The views of a scene show one set of named points, each view turned or mirrored, shifted and resized as a whole, with a little noise and some points left out.

Scene 1
View 1
lom: [ 29  14   0 -20 -21  35  26 -21   0   4 -17 -27   1  18  -7 -34 -10   7
  22  19]
goli: [ 16  16  -7 -19  -6  21  -3 -19  -3 -14 -12  10 -37  12  -5   1  13   6
 -16  -8]
Lata: [ 27  12  -5  -6  -6  26  19 -14   9 -20   3  -3 -11  14 -11 -23   3  22
   8  -1]
Bef: [ 26   6   6  13  -4  24  20  -5  20 -21   1 -10 -10  16 -10 -29  -6  19
  15  -4]
mufo: [ 20  18 -13 -27  -8  23   2 -23  -6 -15  -6  10 -31  13  -7  -2  17  12
 -14  -4]
regat: [ 20   2  21  25  -6  22  11  -1  24 -13 -18 -17 -20  16  -2 -21 -14   0
  10  -8]
pugik: [ 32  14  -6 -16 -15  34  30 -19   4  -8  -3 -18   4  18 -11 -36  -4  20
  23  14]
Zez: [ 14   5  12  26   8  13  -4   1  23 -32  -4  12 -41  11  -6  -2   5  10
 -12 -27]
dum: [ 13  14  -3 -13  -4  19  -8 -16   0 -15 -14  12 -43  11  -4   6  13   2
 -20 -11]
pefo: [ 26  17 -10 -28 -15  30  17 -23  -4  -6  -8  -8 -12  17  -8 -20   5  13
   6  10]
dituf: [ 24  17  -9 -26 -13  28  11 -23  -5  -7 -10  -4 -19  15  -7 -14   7  11
   0   5]
Dul: [  3   4  26  11  -8  15 -23  -7   8   3 -48  -5 -59  11   9  16  -4 -32
 -25 -17]
Leket: [ 19  11   5  -9 -12  25   4 -15   3  -4 -22  -9 -27  15  -2 -10  -1  -2
  -1   0]
View 2
Bef: [  2   9   8  -1  -6  -4  -8  -8  19  -4  -7   3   6  14  -4  -4   4 -17
  -1   8]
dituf: [-24  -3  -5 -13 -17   0 -11 -11  12   5   1  -1   6  24 -11  -5  15 -14
   4   6]
Lata: [ -6   5   1  -6  -9  -1 -11  -8  15   1  -5   1   6  17  -4  -8   6 -17
  -4   7]
regat: [ -1   3   9   9  -7 -12  -1 -11  28 -13  -9   4   5  11 -11   2   5 -14
  14   9]
Dul: [-29 -28 -15  17 -16 -18   5 -18  33 -23  -7  -3  -2  14 -24   1   9 -17
  37  10]
pefo: [-20   3  -1 -16 -17   1 -13 -11  12   8   2   1   8  25 -11  -3  16 -12
   1   5]
Leket: [-20  -6  -4  -3 -15  -6  -6 -13  20  -5  -2   0   5  20 -15  -1  12 -14
  13   7]
mufo: [-27 -14 -18 -10 -15   2 -12 -11  11   3  -2  -6   3  23  -9 -13  10 -20
   2   7]
dum: [-28 -21 -21   0 -13  -4  -6 -12  17  -5  -5  -6   1  19 -11 -13   6 -21
  11   9]
pugik: [ -8  17  12 -17 -14   1 -13  -9  13   9   1   5  10  23  -8   1  15 -10
  -4   5]
View 3
Bef: [ 10   6   0   4   4  -3  -4  -3   9   0 -15  -1   1  -8 -12 -11   2 -10
   8  -1]
Dul: [ -8   8 -13 -20  -1  15 -20  -1 -15 -14   1  12   1  13   5  30  -7   0
 -46   2]
mufo: [ -3  18  -9   5 -16  29  -7 -15   5  -4 -14  28  -1   0   5  -3  -1 -20
  -5   9]
Zez: [ 13  -1   1  -6   1  13 -12  -8   7   0   5  16   8   0   2  -7  -5  12
 -18  -7]
Lata: [  6  12  -2   8  -4   9  -3  -8  10  -1 -18   9  -1  -7  -7 -13   2 -17
  10   4]
pefo: [ -4  21  -9   9 -10  14  -3  -8   4  -6 -26  11  -5  -4  -5  -2   4 -32
   9  12]
goli: [ -5  16  -9   0 -14  29 -10 -13   1  -6 -11  27   0   3   6   3  -2 -15
 -14   7]
lom: [ -5  20 -10   8  -2  -4  -1   1   0  -7 -33  -5  -9  -5 -15   4   7 -38
  13  12]
Leket: [ -4  15  -9  -2  -5  11  -9  -4  -2  -8 -16   9  -3   1  -3   8   0 -18
 -10   7]
View 4
regat: [  0 -13  -9  14  17 -35  24   8 -22  11   1  24 -10 -24  10 -15   3   7
  15 -18]
dituf: [ -2  -5  -2 -16   1  -7   7   6   1  15  -8  14 -12  -5  42  -3   6 -39
  17   4]
dum: [-10   4  -9  -5   1  -5  15 -21  -1  11   9  -3  -8   2  25  11 -20 -33
  34 -11]
lom: [  7 -20  -2 -11   6 -25   0  37  -4  12 -18  29 -17 -14  43 -16  30 -24
   4   9]
Leket: [ -2 -10 -10  -2   4 -22   9   7  -5   9   1   9 -14  -4  26   0  -1 -23
  23  -7]
mufo: [ -9   5  -2 -17  -2   3  12 -14   2  16  -1   5  -7   0  39   5  -8 -45
  26   0]
Bef: [ -4  -4   2   0  15 -17  30   2 -21  20 -11  33  -3 -31  26 -24  10  -6
   6  -8]
Zez: [-13  10  -6  11  13 -12  41 -34 -22  16  11  11   2 -21   8  -4 -25  -4
  28 -24]
pugik: [  3 -12   5 -15   8 -14  12  25  -9  19 -23  35 -11 -22  46 -24  28 -27
   0   9]
goli: [ -8   3  -6 -10   0  -2  13 -17   0  12   4   1  -8   1  31   9 -14 -38
  30  -7]

Which points are out of place in each view (at most two, in the order of its rows)? Write - if all are in place.
view 1 -> -
view 2 -> Lata
view 3 -> goli
view 4 -> -

Scene 2
View 1
kebet: [  2   2 -16   9   4   4  -2  13   8 -12   5  -4   4  16  -5 -10  -2   9
  15  20]
dulo: [ -2   3 -17  12  -6  18 -11   9   7  -2  -3  -2  -4  19 -12  -4  -1  14
  14  11]
vip: [ -7 -15 -12  18  -9   7  -2  -5  -8 -10 -15  -8  -4   7  -1  -4  -1   9
   6 -10]
Mib: [ -8  10 -22   4 -20  16 -27  23  33   2 -15  -6   8  32 -27 -12  12  51
   1  15]
kos: [ -6 -28  -6  19   3 -12  14 -11 -24 -24 -13 -12   0  -6  14  -6  -7  -6
   4 -14]
zoko: [ -5 -44   1  24  17 -29  34 -24 -47 -38 -12 -16   0 -23  33  -6 -14 -29
   5 -23]
nogi: [ -3  -2 -17   3   1  -9  -5  19  17 -18  -4  -9  16  18  -7 -16   4  28
   5  18]
Vari: [  6   7 -17   5  13   2   1  20  11 -14  16  -1   6  19  -3 -11  -5   3
  21  32]
sile: [-12  -5 -16  20 -26  32 -20  -5   2   9 -24  -4 -13  17 -18   2   4  23
   4 -15]
kirab: [  2   4 -18   3   7  -3  -3  22  18 -16   7  -4  12  20  -7 -15   0  18
  13  29]
Kinu: [ -1   5 -19   6  -2   6 -11  18  18  -8   1  -4   6  22 -12 -11   2  24
  11  22]
vef: [ -3 -25  -6  17  12 -15  19  -9 -25 -27  -4 -11   1  -6  17  -8  -9 -14
  10  -5]
muv: [ -6 -20  -9  23  -4  12   5 -16 -25  -9 -12  -6 -14  -1   6   2  -8 -12
  11 -16]
kam: [ -4 -19  -9  11   6 -18  10   2  -8 -26  -8 -12  11   1   9 -13  -3   7
   3   1]
View 2
sile: [  8 -26  42  42  18 -10  24  11 -24 -10   4 -13 -19 -48 -16  11  -6 -24
 -33 -16]
zoko: [-14   2  17 -67 -62  20 -52  35  25   2  14 -13 -27  13 -47 -17 -73  33
   4   9]
kos: [ -7  -4  17 -25 -26  13 -25  24  18   0   7 -12 -23  -3 -34  -9 -41  18
  -4   7]
muv: [ -9 -16  41 -11  -8  -2 -11  18  -6  -4   4 -17 -20 -20 -26 -11 -51  13
 -22  -8]
dulo: [ -7 -14  20  37  44  -5  18   3   7  -3  -6 -18 -15 -27 -11  -4  -1   8
 -19   2]
Vari: [-23  -2  -1  27  64   3   8  -4  37   3 -13 -21 -11  -5  -9 -20   0  39
  -4  19]
kam: [ -5   0  -2  -4  -5  16 -13  19  32   1   5 -10 -21  -2 -31  -2 -11  14
   3  17]
Mib: [ 10 -14   0  77  56  -1  42   3  10  -5  -2  -8 -16 -39  -8  20  52 -23
 -14   6]
kirab: [-12  -1 -11  36  54   7  13   0  39   2  -8 -15 -14  -8 -13  -6  19  23
  -1  21]
Kinu: [ -7  -8  -1  45  53   2  21   0  24  -1  -7 -14 -14 -21 -11  -1  21  10
  -8  13]
vef: [-13   1  10 -30 -22  15 -28  22  28   1   6 -13 -22   4 -35 -13 -42  28
   1  11]
View 3
Kinu: [ 11   8  12   4  38  -3  17  15  -5   5  -4  -9 -13   7  20  -6 -15 -27
  12  -2]
vef: [  9  -5  13 -19 -14   0   6 -17  -7 -17 -10 -12 -31   4  16 -39  19  25
 -17  21]
zoko: [  3 -14  11 -29 -45   2   3 -32  -9 -35 -12 -16 -37   5  19 -50  29  50
 -35  30]
nogi: [  5   6   1  -1  28  -1  20  11  -4   2   1  -5 -15  -2  17  -7 -22 -24
  -6  -3]
kebet: [ 14   6  15  -1  32  -3  11   7  -5   6  -9 -10 -19   6  15 -18  -1 -15
   8   5]
Vari: [ 20  10  14  -1  43  -2   7   6  -3  20 -10  -6 -24  -1   4 -25   5 -21
   6   7]
kirab: [ 12  10   6   0  39  -1  14  11  -3  13  -4  -5 -18  -3   9 -14 -11 -26
   0   0]
kos: [  5  -8  14 -17 -19  -1   9 -16  -9 -25 -10 -15 -27   9  24 -33  14  26
 -14  19]
sile: [  4  -4  34   8  12 -10  19  15 -16 -31 -10 -26  -3  37  53   6 -12  -8
  40  -1]
Mib: [  3   7  11  13  43  -7  28  30  -7  -5   2 -12   0  16  38  18 -41 -43
  24 -16]
vip: [  6  -4  22  -5   0  -5  14   1 -12 -24  -9 -19 -16  20  35 -14   0   5
  10   8]
muv: [ 10  -8  32  -9  -9  -5   6 -10 -13 -27 -17 -23 -22  25  34 -28  20  22
  14  19]
kam: [  4  -2   4 -13  -3   0  14  -6  -6 -14  -4 -10 -23   0  18 -24  -2   6
 -19  10]
View 4
kebet: [  0  21  22  12  25 -16  12  -9  13  -2  32  28   9 -19   7  24   7  22
 -22  11]
vip: [ 16  11  -4  16 -16 -27 -10   9  10  26   9   6  34  -4  -4  14   0  13
 -32  -9]
dulo: [  7  13  10  11  22 -33   1 -21  20   0  22  24  27 -26  -5  18   8  15
 -48   4]
muv: [ 24   7 -15  17 -16 -31 -35  33  -8  36  -3  -7  49 -10  12   7   3  39
 -21  -4]
kirab: [ -6  26  33  13  28  -9  31 -20  19  -9  44  37  -6 -14   6  30   6  12
 -19  13]
nogi: [ -3  25  28  15   8  -7  36 -20  26  -1  40  33  -4   1  -6  28   0  -5
 -22   1]
zoko: [ 27  18 -10  30 -58   7 -30  96 -40  64   1 -23  26  31  39   7  -6  54
  51  -4]
Kinu: [ -2  21  25  11  25 -20  24 -30  27  -9  36  35   7 -18  -7  26   6   5
 -39   6]
kam: [  9  22  13  21 -21  -1  12  26   0  26  24  11   7  15  10  21  -2  15
   6  -2]
Vari: [ -7  23  31  10  43 -12  18  -9   8 -12  42  35  -1 -27  20  26  12  35
 -13  22]
vef: [ 15  18   3  22 -23  -2 -12  52 -19  37  14  -2  19  10  27  14  -1  42
  21   3]
Mib: [ -2  17  22   9  16 -33  36 -65  55 -13  32  41  13 -16 -38  28   3 -33
 -78  -9]
kos: [ 19  16  -3  22 -33  -7 -16  51 -14  42   8  -5  25  14  18  12  -2  32
  10  -4]
View 5
kam: [ -7 -11   2 -13  -7   0   3   5 -16 -10   0  19  14  -9  18  15  18   1
  21   6]
dulo: [ -3 -27  33 -24  -6  25  -1 -21  -5 -11  -5  -2 -13  17   3  13  11 -20
 -13 -19]
nogi: [-16  -5  13 -18  19  -2   6 -10  -8 -26 -18  14  -6  24  -1  18  12 -11
  -2 -17]
sile: [  4 -36  46 -46 -29  37  -2 -28  -2 -34   6 -21 -19  10  21  39   7 -28
  -3 -11]
zoko: [  8 -24 -11  -3 -45   5  -1  25 -29  19  28  25  43 -59  41   6  24  21
  51  39]
kirab: [-13  -9  15  -9  21   4   3 -11  -8  -8 -19  17  -7  26  -9   2  13 -11
 -12 -23]
muv: [ 11 -38  25 -22 -42  32  -5  -6 -14   5  19  -2   9 -24  27  13  17  -5
  16  10]
vip: [  3 -28  23 -26 -27  21  -1  -9 -11 -13   9   0   2  -8  23  23  13 -10
  12   3]
kebet: [ -6 -18  20 -13   5  14   1 -12  -9  -2  -9  11  -5  16  -2   2  14 -11
  -9 -18]
Kinu: [-11 -14  25 -19  13  11   3 -18  -4 -18 -16   6 -13  29  -5  12  11 -17
 -14 -24]
kos: [  3 -23   5 -14 -30  11   0   8 -19   1  15  14  21 -29  29  13  18   5
  30  18]
Vari: [ -8 -17  17  -1  13  12   0 -11  -9  12 -15  17  -5  20 -12 -13  14  -9
 -17 -24]
Mib: [-17 -11  37 -39  18  12   5 -30   3 -53 -22  -8 -29  47  -2  38   5 -31
 -18 -31]
vef: [  2 -21   2  -6 -25  10   0  10 -22  11  12  19  23 -28  23   4  20   8
  27  16]

Which points are out of place in each view (at most two, in the order of its rows)? Write - if all are in place.
view 1 -> kos
view 2 -> vef
view 3 -> zoko
view 4 -> -
view 5 -> vip
